Each row is a point on a landscape with many peaks, with its height.
From any point a climber steps to the highest of the 2 points nearest to it. It stops when none of these is higher. Distance is the straight distance between rows; heights are no part of it.
(917): [  7 -19  14   6   6  47 -18 -40   9 -11 -21 -14  22  42 -36 -20  24  27
 -36  17 -21]  height 5.00
(245): [ 33  52  69 -51  -9 -32   6 -30   8 -18  53  30  34  28 -87 -21  -5 -43
 -48   5  30]  height 3.87
(764): [-56  16 -30  15 -27  30  24 -40 -38  41 -26 -10 -29  51  -1  22  10  24
  21  23  29]  height 2.52
(1535): [ 56  33  24  39 -32  21  11 -16  38  15  47  22 -32  16  78   4 -40   9
  -4 -46 -12]  height 3.00
(395): [ -1  41  -2 -48  36 -75 -30   1  18 -54  55  10 -51 -22   6  52 -37 -54
   9  20 -19]  height 6.58
(2015): [  1 -23   7   4  11  44  28 -25  10 -21 -19 -33  -4 -42 -48 -23 -26  37
 -22 -26  -8]  height 4.55
(1711): [ 37   4   6 -13 -16  -5   3 -37 -49  11  -2 -20 -15   5 -15 -33 -24 -21
 -60  44  -5]  height 0.64
(1622): [ -5  23 -16   6 -20 -33 -31   3 -32  -1  -1 -45 -18  21 -30  63 -23  26
 -25  62 -29]  height 2.95
(849): [-13   7 -24   7  -4  24   4 -35 -38 -18 -12  -8 -31 -12  -7 -18  -8  16
  16   1  17]  height 1.66
(1729): [-32  47  26 -45  29   0 -24 -53 -25 -54  10 -29 -23  30  -2  32 -59 -33
  23  59  -6]  height 2.21
(115): [ 23 -23  -7   9 -15 -20  25 -17 -27  30  -5 -22   5   5   2 -17 -12  18
 -81  54 -27]  height 0.70
(752): [-74 -29 -71 -25 -39 -12   7  35 -47  52 -47 -41   3  14 -13   0  62  -7
  16  41  32]  height 5.20
(1934): [ -5  -2 -51   5  16  35  13 -25 -16  -9 -31   8 -19 -23 -29 -51  27  -3
   5 -46  12]  height 1.54
(876): [-29  26  12 -46  13  25 -21 -66 -38 -26  -4 -10 -17  27 -22 -11 -46 -19
  15  27  21]  height 2.06
(1735): [ 10 -11  88  12  10  39  11  14  39  12  -8  14  44  33  56  -2 -19  24
   7  -9  12]  height 4.50
(1055): [ 44 -37   0  23 -10   0 -40 -10  20 -43   8 -26  -7 -28 -71   4  -2  27
 -46  -1 -20]  height 4.09
(13): [-81 -60 -22 -32   8  18  54 -14  11  36  40  17  55  47   5  -5  90  15
  -1   4  15]  height 6.28
(1112): [-41  33 -25 -36  -1  14 -10 -30 -48  24 -43 -37   0  50 -44  16 -11 -17
  14  26 -12]  height 4.20
(1364): [ 37 -16  -1  14  15 -51 -57  36  30  16  -1  25  16   4 -40  -7 -13  11
 -18 -18 -21]  height 3.69
(1604): [ 76 -46 -37  59  37 -22 -24  41  47  21  -7  30   5 -16  21   3 -18   3
  14 -56 -26]  height 3.46
(91): [ 17 -51 -43  38  27  65  44 -36  32  17  -2  33   0  21  -1 -19  69  -6
   9 -66  18]  height 7.34
(885): [ 76 -28 -11   1   6  -1  -5 -16  -3   8  -1  -5 -12 -43  -2 -19 -50  -5
   0 -30  12]  height 3.77
(1369): [ -7  -2 -84  22  15 -24 -28  19 -56 -37 -34 -34 -10 -64   6 -15 -12 -18
  14  11  28]  height 4.21
(1716): [  4  63  80 -53  -4 -60  41  24  -1 -38  54   0 -15 -37 -29  50 -19 -48
 -52  41  -4]  height 1.88
(1637): [ -6  -1   6 -46   4  51   0 -73 -34 -36   4 -25 -12  15 -31 -52 -26 -14
 -18   2  21]  height 1.94
(1368): [-17 -22 -14  31  38  28  23 -22   3  30   5  25  38  71  15  -1 -10  39
 -32   6 -27]  height 2.59
(461): [ 93 -57 -41  25  46   5  -8  16  67  22  -8   7  26 -15 -31   1  -1   3
   6 -54 -14]  height 3.22
(826): [-32  51  38 -49 -16   7  -2 -24 -53 -11 -14 -39 -24  11  16  40 -52 -46
  27  51  -9]  height 2.39
(829): [ 34   2  32 -11   9  14  40   0  -2  49   7  12  30  -7  48 -49 -78  -1
 -10 -32  12]  height 2.37
(1338): [-71   6  23   7 -11  26  26  -8  19  31 -18   9   9  36 -23  20  72  25
  72  11  30]  height 2.01
(190): [-36 -86   4 -24  31  27  21  -2   9  29   8  27  68  47  34 -29  13  13
 -21  -8  12]  height 2.93
(1440): [ 71  10 -10 -22  27 -37 -26 -17  49 -18  40  35 -20 -29 -84  19 -30 -12
  15 -53   8]  height 3.32
(548): [-61 -16  -8 -25   1  26 -33  -2 -20 -11 -43 -50   7   9 -25  30 -31  44
  16  28   4]  height 1.83
(43): [ -1  13 -64 -19   8 -22 -15  -6 -38  36 -34  -6   7  21 -26 -26   6  -4
 -44  11 -34]  height 6.75
(1101): [-38 -59 -67  38   2  18 -41  23  -4 -15 -45 -21  32  37  -2  14  86  -7
  -1  32  24]  height 5.30
(1568): [ 28  74 -23  10  23 -20 -21 -13  -8   5 -11  35 -14  16 -34 -11 -32  -6
  17 -21 -23]  height 7.03
(118): [-54 -63   3  12  13 -44  40  38  30  12  38  17  43 -42  25   8  86  21
  50  11   8]  height 4.16
(219): [ -8   5  35  27  18  62  30 -30  24  -7 -35 -21  22  15 -35 -22   7  45
 -38 -12  -4]  height 4.81
(1598): [-83  23  15 -24 -23   6  50  -7  16  39  -1  -6  20   1 -49 -21  62  33
  46   9  24]  height 1.81
(941): [-58   9 -15 -20  20   9  -4 -26 -24 -13  -1 -34   0   4 -25  23 -76  61
  -7  21 -21]  height 1.98
(1976): [ 11   5 -61 -21  22 -32 -14  -8 -48   8 -10  10 -23 -22  -1 -41 -35 -41
   5 -11   2]  height 6.54
(1560): [ -7  71  -8 -10  14 -12 -22  32  -5 -27 -11  -6 -30 -46  14  18 -54  23
  43 -30 -35]  height 5.97
(550): [ 64  87  72  -2   1 -20  15 -13  48 -40  51  18 -25 -14 -55  18 -25 -29
 -14 -22  -2]  height 5.59
(1161): [-56   8 -61 -13  -4  15  31  -3  -2  22 -16  19  -6 -16 -38 -52  72   8
  29 -34  21]  height 1.38
(891): [-20 -48 -59  55 -12   2 -51  29 -20  15 -33 -38  21  57  22  58  34  -7
   6  62  27]  height 5.64
(1601): [-16 -23 -35 -13   0  16  33 -11 -25  57 -18 -24  49  45  -3 -19 -11  12
 -72  32 -24]  height 0.76
(505): [-60 -51   6 -35   0   6   2  17 -32  45 -25  -2  42  37  26  -4 -19  29
  28  21  19]  height 4.92
(1771): [-13 -37 -49  88  23  25 -10  23  12 -17 -22  23   6   6  39  26  57   1
  30  -4  18]  height 6.93
(1600): [-25 -44  -9 -27  19   2 -11  23 -14  33 -33   1  40   5  -3 -30 -22  38
   1  -7 -12]  height 4.44
(1888): [ 18  25  59 -24 -16 -10 -33  -6   4   3 -11 -19  33  47 -66  11  -6   8
 -34  48 -24]  height 3.49
(100): [-25  11   9  27 -46  -1 -36  38 -22  23 -38 -29 -18  12  59  43   5   0
  46  27  -4]  height 2.62
(119): [-69   2 -37  11   0  -8  34  33 -12  39 -26  11   6 -26  10   8  42  37
  48  -7  20]  height 3.74
(260): [-10 -26 -44 -23 -17  42 -46 -22 -42   3 -35 -23 -18  44 -11 -46  55 -26
 -34  -5   5]  height 5.86
(177): [-67  12 -36  15 -22 -24  24  62 -15  50 -15  14   4  -1  66  35  25  31
  49   5   5]  height 3.33
(487): [ 59   5  44 -16 -63  52  -5  18  50 -21  -2 -26 -30 -27  65   5 -19 -24
  29 -62  -1]  height 5.41
(1239): [ 47 -10 -28  40  -4  -5  -7  16  -9  -2 -46 -23  -7 -30 -29 -34   6 -14
 -29   4 -25]  height 2.63
(1448): [-73 -63 -68   4  14   2  -3  25   1   8 -18   4  37  38   7   2 107  -9
  22  11  17]  height 4.95
(1917): [ 40  22  30 -17  44 -24  51 -36  24 -53  33 -27 -47 -64 -32  23 -49 -32
 -13   4 -26]  height 2.19
(835): [ -5  25 -28 -28  -3 -42   2 -17 -43 -14  -1 -42 -15   2 -54  27 -15  -5
 -59  61 -30]  height 3.07
(927): [ 43 -41 -34  67  15   2 -30   5  28 -20  -3 -18 -10 -11 -26  13  20  40
 -44  17 -25]  height 3.96
(1532): [ -36   -6 -102   43   -5   19  -33   11  -26  -34  -35  -22  -20  -44
  -17  -14   13   19   -8    2   37]  height 4.64
(634): [ 64  48  17   4  -8 -32 -39 -17  -2 -32   7  22 -22 -10 -61  -6   3 -52
 -13   6 -13]  height 3.58
(1994): [ 55   8  54  22 -56 -25 -33  32  28  -7  17  -8 -21  15  46  23   5  -6
 -26  16 -35]  height 5.85
(1981): [-52 -18   0 -42   7   4 -30   5 -35 -38 -31 -18  -2 -41 -14 -10 -28  20
  44   2  23]  height 1.57
(683): [ 73  52   6  10   6 -38  25   4  18 -39  36 -24 -61 -87 -28  48 -34 -27
 -21 -19 -41]  height 2.33
(1142): [ 12  11  26  38  37  20  -1 -20  44  11  16  19  23  55   2  24 -31  62
 -16  -4 -29]  height 2.51
(995): [-53 -43 -21  53 -17 -21  12  17  13 -18  37  10   3  -5  54  43 107  10
  52  47  40]  height 2.25
(1993): [-14  39   8 -29  35   6  29 -21  -5 -15  18  -5   1 -18  -2   6 -94  54
   4  -7 -18]  height 2.15
(302): [ 29  93  65 -10 -16 -18  -8   5  37 -13  43  18  -8   1 -13  27 -53  15
 -25 -23 -23]  height 5.93
(1296): [ 83  32  42  -2   4  -2  27  -1  34  27  37  15  19 -10  26 -34 -81  -4
 -12 -52  12]  height 2.61
(981): [ 15  52 -22   3 -44 -47 -35  67 -13 -38  17 -36 -39 -30  38  49 -33 -16
 -13  20 -40]  height 4.49
(163): [ 25 -49 -36  45  20   9  10 -20   2  23  -5   8  26  36   7 -18  21  11
 -54   7 -27]  height 2.68
(750): [ 16  20 -60 -44  48 -56 -15 -22   2 -28  46  25 -13 -25 -70  -7 -45 -16
 -31 -32 -24]  height 5.43
(21): [-27 -39  15  42  -5   0  26  20  27  -3  62  52   0  -1  81  45  65   2
  72 -19  19]  height 2.60
(1500): [-52 -30 -35   4  -8  16 -18   4 -16  40 -33  22  18  55   0  -2  75  -4
  32   3  15]  height 4.62
(580): [-68 -69 -32 -25  29  38  42 -16  23  -1  41  15  26  20  19 -26  89  16
 -25 -42   7]  height 6.63
(2038): [ 19 -37 -39  55  -2  -2   9  47 -20  20 -61 -11   7 -31  14 -30  43 -21
  -4  13  -2]  height 2.88
(2001): [ -5  34   9  34  -3   6 -49  38  18 -23 -15 -12 -26 -17  17  28 -21  35
  25 -15 -31]  height 5.29
(1162): [ 33  55   4 -33 -64 -52  -8  42  13 -23  40  -8 -30 -29  58  23 -48 -24
 -45  -7 -46]  height 4.58
(780): [-22  73   7 -33  17 -35 -23  15 -19 -27   3 -24 -22 -22  18  41 -66   2
  14  15 -45]  height 6.77
(1286): [-68 -34 -42 -46 -19  -9  10  15 -55  28 -31 -21  10 -23  -1 -36  19   3
  14  23  37]  height 6.21
(1330): [ 17  32  -1  24 -37 -10 -44  39  -4 -54   1 -32 -54 -48  45  24 -18   4
   1  -8 -21]  height 4.83
(404): [ 13   2 -23  13   5 -26 -32 -22  -5 -15  34   1 -20  33 -44  11 -20  35
 -56  26 -18]  height 3.73
(453): [ 37 -57 -50  63  50  -7 -38  28  39 -11 -28  33  37  20   6   3  20  -2
  12 -20 -19]  height 3.72
(1761): [ 16 -43  18  29 -12  51   2 -40   2 -10 -28  -2  -1  32 -10 -29  39  -8
  -9  23  22]  height 5.21
(112): [-65 -72 -43   3   5 -37  17  34  21   7  23  -8  42   5  -4  19 106  10
  49  46  16]  height 4.59
(1169): [-45  51   5  12 -19  12   3 -32 -30  39 -10  31 -14  40  24  -5   4  15
  47  -8  34]  height 2.69
(1841): [-65 -24 -68 -21  -6  14  24   7 -42  58 -29 -26  24  33   5 -19   8  40
 -34  25 -10]  height 0.85
(1311): [ 21 -24  19   4 -50  39  -1  10   8  -1   5 -12 -48 -58  72  -2  -7 -12
  35 -46  27]  height 4.63
(535): [ 29  52  56 -29 -19  -8 -18  18 -30   7 -31 -23 -10  -4  34 -10 -28 -35
   1  18 -24]  height 3.01
(1562): [  0   8   1 -65   7 -86 -20  15 -17  -9  45  52   9 -10 -71  37 -26 -13
 -48  17   9]  height 5.71
(1785): [ -5  10  57 -21   9  52  55 -27  11   9  -3   3  32 -14   3 -56 -32  34
  20 -40  72]  height 1.18
(643): [ 46  48  -4  47   0   8  18 -30   5  27  39  17 -36 -10  34   4 -58  22
 -17 -30  -4]  height 2.89
(1932): [ 22  20  61  26 -28  17 -13  43  37   6 -29 -19  -1  37  60  36  14   9
   0  28 -49]  height 5.44
(882): [ 31 -76  -6  24  54   4 -11  31  27  12 -22  45  59  14  36 -11  13 -21
  25 -20 -15]  height 4.01
(1121): [-25 -13 -76 -33  -9  -3 -12  -7 -69  26 -29  -3   1   1   6 -49  -1 -21
 -25   4   9]  height 7.56
(1734): [-41  45  16 -12 -31  -3  29  12 -42  41  -9  33 -24  -9  41 -22   9   6
  64  -9  33]  height 2.99
(1579): [ 46  36  28 -19 -12 -23 -21 -39   5 -15  19  27   1  34 -86 -27   7 -37
 -50   9   0]  height 3.71
(1310): [ 85 -37  -7  48  48  22  29 -13  66  31  12  36  36  20  -5  -2  -8 -11
  -5 -54 -20]  height 3.04
(998): [ 31 -12 -63   3  -3  -2 -51 -14 -31   9 -23 -19   1  32 -32 -50  43 -34
 -58   6 -18]  height 6.27
(560): [ 67  16  96  -2  -8  13 -14 -21  38 -27  40  -9  -5   1 -23   7 -33  18
 -20 -10  18]  height 6.73
(1703): [ 26  53  30 -30 -73 -67 -10  40  12 -22  78  31 -49 -18  22  49 -10 -32
 -52 -19 -20]  height 4.84
(884): [-37  59  36 -15 -43  16   1   9   0   5   0  36 -27   3  63  -3 -17 -11
  68 -42  16]  height 3.44
(1698): [ -12 -100    1   32   19   17   -3    7   16  -29   -1   29   30  -14
   32   10   75  -16   38    1   31]  height 4.51
(35): [ 46  15 -30  22   6  17 -33 -43  12   6 -14  30 -18  30 -61 -52  12 -20
 -11 -33 -10]  height 8.23
(1684): [-85 -22 -40 -54  14  41  40 -14 -14   8  -1 -12   2 -19 -25 -52   9  46
  -5 -38  14]  height 1.09
(1061): [  1 -26  -8  -1  -2  36  45 -41 -10  33  -7  34   8   3  16 -63  -4  -3
   6 -27  44]  height 1.65
(86): [ 49   6  49   0 -23 -41 -27  19  -4 -22   1 -28  -8 -42 -32   9 -20  -8
 -45  44 -19]  height 6.68
(502): [-15  41  39 -22  -6  22  32   0 -18   3  -1 -18  -6 -14  38  -2 -69  16
   8   3  -2]  height 2.36
(1749): [ -2  23 -24 -44  39 -69   2   0 -21 -53  10 -36  -7 -43 -75  31  -4 -40
 -53  61 -39]  height 3.24
(1654): [ 60  63  62 -33 -33 -44   4 -28 -12  -2  38  14 -18   3   9 -13 -37 -71
 -34  29   1]  height 0.47
(1548): [ 52  14  63  11 -53 -41 -15  45  31  -5  33   5 -15 -26  -3  42  -3   6
 -55  12 -23]  height 6.19
(1485): [-38   3  37  40  22  45  17 -10  30   3 -14  13  28  62  12  34  12  56
  29   5 -11]  height 2.41
(252): [  4  17  -7 -40  16 -76 -44   2 -20 -43  52  15 -19 -16 -39  24 -37 -17
 -16  34 -18]  height 6.08
(390): [ 30   5  35 -37   0 -61   8  23   5 -36  47  57 -17 -63 -80  57  11 -46
 -29 -21  30]  height 5.10
(1171): [-30  23  46 -41 -38  12   5   1 -47  11 -28 -29  -7   0  45  12 -29  -6
  22  32   1]  height 2.65
(2026): [-36 -37 -14 -10 -33  43  -5 -46 -34   2 -17  -2 -21  36 -11 -42  55  -2
  -9  21  36]  height 5.48
(987): [ 29  39 -26  -6  24 -80 -25  26 -11 -63  11 -23 -44 -82  17  30 -27 -66
  -8  23 -19]  height 3.81
(1441): [-13  31 -22  27 -24  -3 -28  25 -46  12 -34 -44 -25   1  21  35 -18  22
   5  46  -5]  height 2.78
(131): [-22  54  61  -6 -37  42  -3  11  31  15   6  21  -3  32  80   5 -31  20
  35 -45   7]  height 3.79
(777): [   7 -101   32   37   -3   25    4   26   28   -9   10   25    9  -34
   67   15   33  -11   63  -15   29]  height 4.14
(785): [ 76  53  30  42 -29 -28 -13   7  17  23   7  32 -22  12 -35   5  10 -30
 -34  12 -26]  height 3.42
(1259): [  4 -34 -36  -4  35 -34 -43  42  13  14 -23   7  46  28 -27 -19 -12  35
 -31  -8 -36]  height 4.00
(509): [ 72  -1  38  35  13  20  38  16  61  42   8   6  24  -5  17  -3 -28  -6
  -5 -52  -6]  height 2.86
(323): [-28 -36  30 -54   5  50 -42 -24   6 -13 -18  -5  42  26 -34 -68 -23  19
 -12 -22  36]  height 0.88
(673): [-42 -85  40 -16  30  32  47 -26  26  13  34  33  79  34  30 -24  36  16
  23 -12  49]  height 3.10
(203): [-25  -4 -15  29  -6   2 -13  51  -2  28 -14  12  -8  -4  69   6  -6  23
  40  -3  -7]  height 2.96
(1844): [ 73  63  68  -5 -45   1  28  -3  38 -27  60   1 -44 -42 -14  28 -26 -38
 -27 -30 -13]  height 5.31
(1474): [  3  97  32 -11  14 -29 -10  -1  20 -14  -7  -1   5  13 -41  15 -38   6
  16 -12 -42]  height 6.43
(1503): [  6  64  57 -44  26 -41  53 -23  20 -53  38 -27 -45 -48  -4  31 -45 -43
 -38  34 -29]  height 2.04
(662): [ 36  65  47 -29  -7  -6  22 -48 -40 -14   7 -19 -15   7  -9 -16 -26 -49
 -36  52  -6]  height 0.56
(216): [-76  10  38 -32  -6  31  68 -20  -7  28  -4 -19  11 -25 -19 -37   8  45
  18   0  42]  height 1.56
(879): [ 68  16 -13  26  -2 -18  -3  11 -10 -35 -12 -36 -41 -70 -25   6 -19 -15
 -21  -8 -26]  height 2.47
(140): [ 11  39  46 -61  43 -53  14 -32  12 -48  48  32  15  10 -64  -8 -25 -64
 -34  14  28]  height 4.06
(747): [  2  48  10  20  -3  15   1 -19 -33 -35 -32 -33 -46 -28   2  14  -7 -11
  17   4 -13]  height 1.79
(954): [ -2  23 -11 -41  15 -18 -24  -5 -49 -27  -7  -5 -17 -30  35 -11 -53 -44
  26   5   9]  height 5.65
(1710): [ -7 -11 -95  35  23   5 -39   0  -7 -22 -16  -9  -9 -23 -42 -16   2  41
 -17 -24  -4]  height 4.91
(1132): [ -1  40 -31   9  17   9 -37 -34  -6  14 -35  37  -7  29 -25 -42  -3 -13
  34 -27  -6]  height 7.63
(1984): [-75 -58  -3 -25 -16  -2  53  22 -26  69   7 -14  34  14  28  19  32  31
  22  45  19]  height 5.47
(666): [-40  -6 -52  34 -36   8   6  13 -48  -6 -45 -33 -28 -38  -2 -16  59  -6
  32  39  43]  height 5.14
(720): [ 18  -8 -66  49  -8 -18 -47   1 -10  -4  -8 -18 -13  33 -20  20   7  27
 -40  35  -7]  height 3.85
(1115): [-71 -28 -47 -27  15  40  43 -11 -22  44   3  -7  28  16   0 -34   1  57
 -40 -22  -2]  height 0.95
(1329): [ 23  47  73 -28 -23  -6 -17   8 -18  21 -35 -31  22  36  -7  20 -33  -4
 -12  48 -20]  height 3.31
(97): [ 15 -42 -24  -7  20  28 -23 -20  17 -55 -33 -39 -11 -34 -69 -26   7  21
 -43 -11 -14]  height 4.28
(1179): [-36 -19  15  32 -36 -29  10  17  16   8  49  21 -22 -17  52  10  73   9
  76   8  32]  height 2.43
(405): [  9  47  55 -88  42 -54  -6 -21   0 -27  15  -5  32   2 -37 -17 -59 -40
 -14  24 -11]  height 4.37
(1939): [ 37  56  11  19   2  -8  23 -41   1  27  26  15   0  11 -12 -18 -55  18
 -34   3  -7]  height 2.80
(1236): [  5 -49 -21  63 -12  24 -21  17   5 -15 -14   3 -34 -30  35  13  23  11
  30 -15  27]  height 6.40
(697): [ 29   9 -42 -37  37 -26 -26 -21 -11  15  22  29  17 -11 -41 -47 -46 -21
 -24 -28 -13]  height 5.83
(18): [ 52   0  -6   1  27 -37 -33   1  44  -5  45  54  17   3 -82 -11  -7  15
 -37 -48  -9]  height 3.48
(258): [ 36 -32 -43  16   9  49 -14 -40  28  29 -11  20   2  41 -23 -56  54 -25
  -6 -64   0]  height 7.74
(833): [-30  14 -42 -26   8  32 -25 -31 -21  22  -6  44  -1  56 -19 -64   5  -6
  17 -35  22]  height 7.01
(510): [-30  40  43  15 -16  37  29  -1  -5 -14 -36 -17 -28 -26  -4  13  13  31
  33   0  -6]  height 1.99
(331): [-17 -80  56  10  -4   7  44   7  29   8  38  21  21 -26  62  -3  47  -2
  54   6  39]  height 3.75
(1265): [-17 -43 -20  55  26  14  13  12 -15 -17 -17  19  22  29  52  57  74 -15
  28  42   2]  height 6.50
(1700): [-14  25   6 -76  60 -39 -16 -21 -16 -18  -3  -4   1  -7   2 -15 -71 -55
  22  18 -12]  height 4.90
(1337): [ 31 -30  12  47  -3  34  24   8  43  16  24  38  -9  11 104  20   6  -5
  29 -41   2]  height 2.97
(16): [-18   9  13 -25 -13  46  48 -65 -46   4  -7  -2 -10  11   1 -62 -10 -10
 -18   1  49]  height 1.80
(1205): [-44   5 -62  30   0   1 -16  22 -22  35 -48  -5   7  20  -6   9  20  11
  22  11   9]  height 4.24
(1426): [  1   9 -84 -15  33 -14 -24 -25 -10 -40  20  -9 -16 -14 -63 -19 -14   9
 -42 -32 -27]  height 5.17
(1421): [ 50  58  70 -37 -70 -26  33  10  40 -27  96  18 -38 -23  12  46 -29 -28
 -53 -31   1]  height 5.07
(1000): [ 21 -16  -9  11 -10 -22 -53  30 -19   9   3   2 -12  -1  54  -3 -38  19
  25   1   5]  height 3.23
(1865): [-29 -87 -41  12  12  22  23 -10 -15  15  -2  21  25  29  29 -17  33  23
 -23  15   5]  height 2.77
(760): [ 73  13  72  -2 -31  28 -19   3  36 -22  20 -19 -16 -19  33   1 -36  -6
 -13 -31 -15]  height 6.18
(1496): [-37 -37 -17 -11   0  12  41 -23  -5  45   9  36   9 -30  -6 -64  40   0
  37 -32  43]  height 1.50
(1515): [ 51   4  -5  10 -13  15   6   1 -10 -19   5 -10 -52 -52  40  -2 -48 -21
  19 -25  10]  height 4.10
(1493): [ -2  37  -3 -42  -3 -40 -47  -9   3 -10  -5  -4  19  45 -98  22  -3  -4
 -40  25 -42]  height 3.66
(1313): [-32 -48  -5  18  31  -6  73  29  15  37  10  37  48 -37  45   4  48  12
  45  -6  -1]  height 3.70
(392): [-51  18 -35  -4  -4  38  -9 -17  -9  18 -46 -26  14  66 -60  23  10  26
  -1   5 -18]  height 3.97
(451): [ 59 -46  42  23   8  11 -20  39  32  12 -28  25  36   4  65   1   9 -33
  18 -20 -24]  height 4.46
(899): [-42  -6 -42 -10 -37   8  -8   5 -64  51 -62 -53   1  46 -33  24  26 -33
  16  43  12]  height 4.57
(1867): [ 34  25  16  65 -19  17   0   9  12  22   0  25 -16  20  76  15  -4   4
   9 -23 -25]  height 3.15
(33): [ 23  36 -13 -32  35 -97 -13  23  -5 -56   7  -7 -25 -52 -45  18   5 -80
 -28  34 -20]  height 3.47
(1510): [ 33   6  32 -30  -2 -65  -8  17   6 -18  55  48   1 -37 -68  11 -39  -4
 -44  -9  19]  height 5.40
(427): [ 17 -33  15  33 -27  25  46  19  47  17  45  35  -6 -30  99  26  44 -14
  67 -60  11]  height 2.79
(547): [  9 -10  30 -30  20  48  16 -36  19  -2  -7 -13  49  26 -18 -50 -55  27
  -3 -43  43]  height 1.03
(823): [ 51 -59  -8  25   7  -3 -43  -1   7   8   0  12   2  -2  20 -19 -26   4
  -3 -10  12]  height 3.51
(1064): [  9 -18  57  18   0  22  -8  50  29   1 -24   7  31  25  70  25  18   5
  33  -9 -31]  height 4.98
(230): [-31  68  14 -55  43 -53 -14   2  18 -39  30 -26 -34   6  27  60 -48 -48
  22  39 -42]  height 7.23
(403): [-13  40 -17 -29   0  22 -41 -27   6   2 -15 -20  17  76 -89   0  15  21
 -32   5 -42]  height 3.80
(94): [ -6 -33 -25  55 -25  13  24  18  -3 -13 -28 -18 -37 -70  26 -10  56  -4
  38   1  48]  height 5.80
(1940): [-13 -72  51  -6   3  35  35   0  24  19  27  10  36 -12  32 -34   8   9
  33 -15  66]  height 3.39
(1473): [ 69  -1  22  56 -19  -1   2  24  25 -10  -4 -24 -31 -49  23  19 -10  15
 -31  -9 -36]  height 2.32
(1768): [-13 -46 -48  43  28  -8  35  47   9  21 -39  16  28 -45  42 -12  62  -6
  28  -8   9]  height 3.27
(1196): [-40  -1  75   2 -10  51  54 -22  -6  14   3  -5  19  11  17 -14  -3  45
  14   1  48]  height 1.36
(374): [-79 -56 -14 -20   2  -4  73   3  -2  55   6  -6  58  51   9  38  75   5
  32  34  -1]  height 5.94
(277): [ 35  11  76   5 -12  52   5  12  60   5  19  12  12  33  65  -3 -44  20
  26 -53   5]  height 4.15
(1776): [ 10  39 -23   2  -1 -47 -35  29 -39 -46 -10 -54 -29 -43   6  38 -20 -22
 -18  52 -19]  height 4.17
(1977): [-20 -96 -22  31   2  24 -56  21  13 -25 -35  -1  28   9  10  -4  61   2
  37  16  43]  height 4.88
(1661): [ 47  19  77 -21 -23 -30 -15 -10  17 -47  40 -19 -25 -39 -41  23 -36  -7
 -24  14  10]  height 7.25
(703): [-36 -57 -55  18  12  48  56 -24  18  18  17  15   3  -7   1 -45  90   9
 -15 -53  14]  height 6.99
(1257): [ 55  48  31  60  -2  -3  14  16  31  30   9  26 -11  23  25  18   9  -3
 -20   0 -44]  height 3.29
(1023): [-49  27  51  41 -12  38  25  15  22   4 -24   0   2  14  28  38  54  39
  55   0   1]  height 2.23
(1866): [-80  -7  -4 -64  11  31   0  -4 -19 -14 -26 -11  17 -14 -33 -39  -6  35
  36 -19  31]  height 1.30
(1724): [-40 -61 -28  35  -7   5   1  50 -12   7 -37 -16  45  44  46  71  46 -18
  44  53   7]  height 6.07

For each start below, name the point where the climber stops.
(1296) | (1661)
(18) | (35)
(1749) | (230)
(720) | (1121)
(662) | (1171)
(535) | (1121)
(1485) | (1101)
(1169) | (1661)
